Each row is a point on a tangle of strands that fork and nearly touch. The rows are in no order.
In the rows, zero is written as 128.
Points whose rows are less than 40.7 apart are linked; no others are. Some points are linked to none.
rofam: [159 100 109 155 131  94 118 118]
fafof: [103 152  79 186 130  97 161 178]
Lirun: [128 179 163  76 148 162 136  93]
Zumi: [162 144 143  84 143 136 130  76]
ziro: [145  96 112 130 101 147 107 135]
Gapir: [183 122 128 159 145 147 125 106]
gosun: [128  91 109 103 100  92 110 139]
pogi: [120 148 166 106 122 192 126  95]
raveb: [148 120 159 117 115 131  99 117]
zukit: [ 65 155 162 106 158 142 155  71]
Seno: [164 108 128 158 124 124 103 144]
sanum: [148 151 179  92 137 138 112  93]
Fosuv: [129 166 179  86 143 151 125  90]
sumag: [113 129 179 112 107 126  91 124]
mipag: [ 71 128 162 121 106 156 118 100]
Zemo: [ 59 143 170 119 147 142 138  81]
dalot: [102 162 167 100 136 189 137  94]
daf: [166 106 123 144 135 100 115 108]
Ger: [139 101  84 139 122 106 127 180]
Lodun: [ 97 109 140 113  87 159 107 126]
zosa: [ 80 170 156  86 159 150 155  73]
Dab: [116  93 120  98  91 102 106 122]
ver: [142  98  86 154 127  79 126 149]
ripop: [142 119  89 191 130 125 132 170]
guno: [139  90  67 153 118 116 137 146]
Zusot: [109 163 184  91 141 139 123  87]
fonab: [106  98 126  95  92 115 109 108]
sopo: [131 118  71 141 145 117 173 207]
Vure: [110 140 187 107 119 128 101 103]
femi: [ 92 168  84 173 134  93 178 189]
gud: [137 110 125 110 108 113 106 198]
Dakob: [ 97 156 157  83 141 148 144  66]
mosi: [118 116 153 112  93 123  88 160]
Vube: [114 139  83 155 149  83 173 197]
seva: [ 82 119 153 114  95 159 111 108]
kopu: [178 128 136 105 149 119 130  80]
vegik: [144  89 100 127 111  98 113 136]
pogu: [139  99  91 121 118 114 127 192]
fove: [160 127 149 116 123 168 118  98]
lemo: [105 153  85 157 151  93 187 201]
rofis: [159 122 107 190 143 119 131 115]
zatuf: [159 165 139  71 149 149 139  85]
mubok: [162 115 118 176 131 123 112 149]
duli: [127  99 126 116  91 151 106 127]
Tero: [158 107 141 135 115 119  99 132]
vula: [135 128 159 113 111 176 113 103]
guvad: [131 109 133 113 100 118  96 178]
savit: [134 112  79 144 136  88 144 187]
zif: [124 123  67 162 138 120 167 199]
tel: [140 139 104 207 143 105 142 115]
bol: [179 146 130 100 145 171 136  90]
lepi: [ 74 182 146  88 169 162 163  85]
nanef: [137 107  79 121 140 116 163 208]
lozo: [123 141  97 208 135  91 139 138]
ber: [107 200 151  69 160 160 146 102]
visem: [136 101  93 106 122 114 139 204]
Farak: [116 122 168 115  99 129  88 143]
gune: [110 102 131  99  97 130 114  90]
lale: [ 55 132 169 128 127 148 129  94]
miz: [179 124 137 132 139 156 123 101]
Div: [151  97 100 149 123  91 117 136]
meleb: [153 116 104 190 132 128 122 156]
lome: [ 96 156 194 103 134 137 119  92]
tar: [137 115  79 171 129 127 141 193]
Kop: [110 132 147  85 121 144 133  66]
taki: [146 123 107 179 136  90 119 170]
Dap: [110 115 142  95 103 140 121  75]
Podob: [179 117 133 135 146 109 122  93]
Saka: [153 131 167 109 125 130 107 102]
Dete: [ 83 169 169 108 152 183 147  92]
foli: [123 128  82 158 145  73 155 190]
sosob: [116 141  86 196 134  95 148 168]
kav: [172 120 117 178 143 136 127 111]

A fork is a point with three links, a tip a point with one. Leave the first point through the second and follow the links. Name the first fork or tip that comes.
gune, Dap | zosa
mipag, seva | ziro
sumag, Farak | gud
mubok, Seno | Fosuv
rofam, daf | zatuf

A fork is a point with three links. Follow the links from the first point to the second and name the forks in between, in order.
Dap, Zemo | zosa
Vure, ber | Fosuv
Zumi, vegik | Div
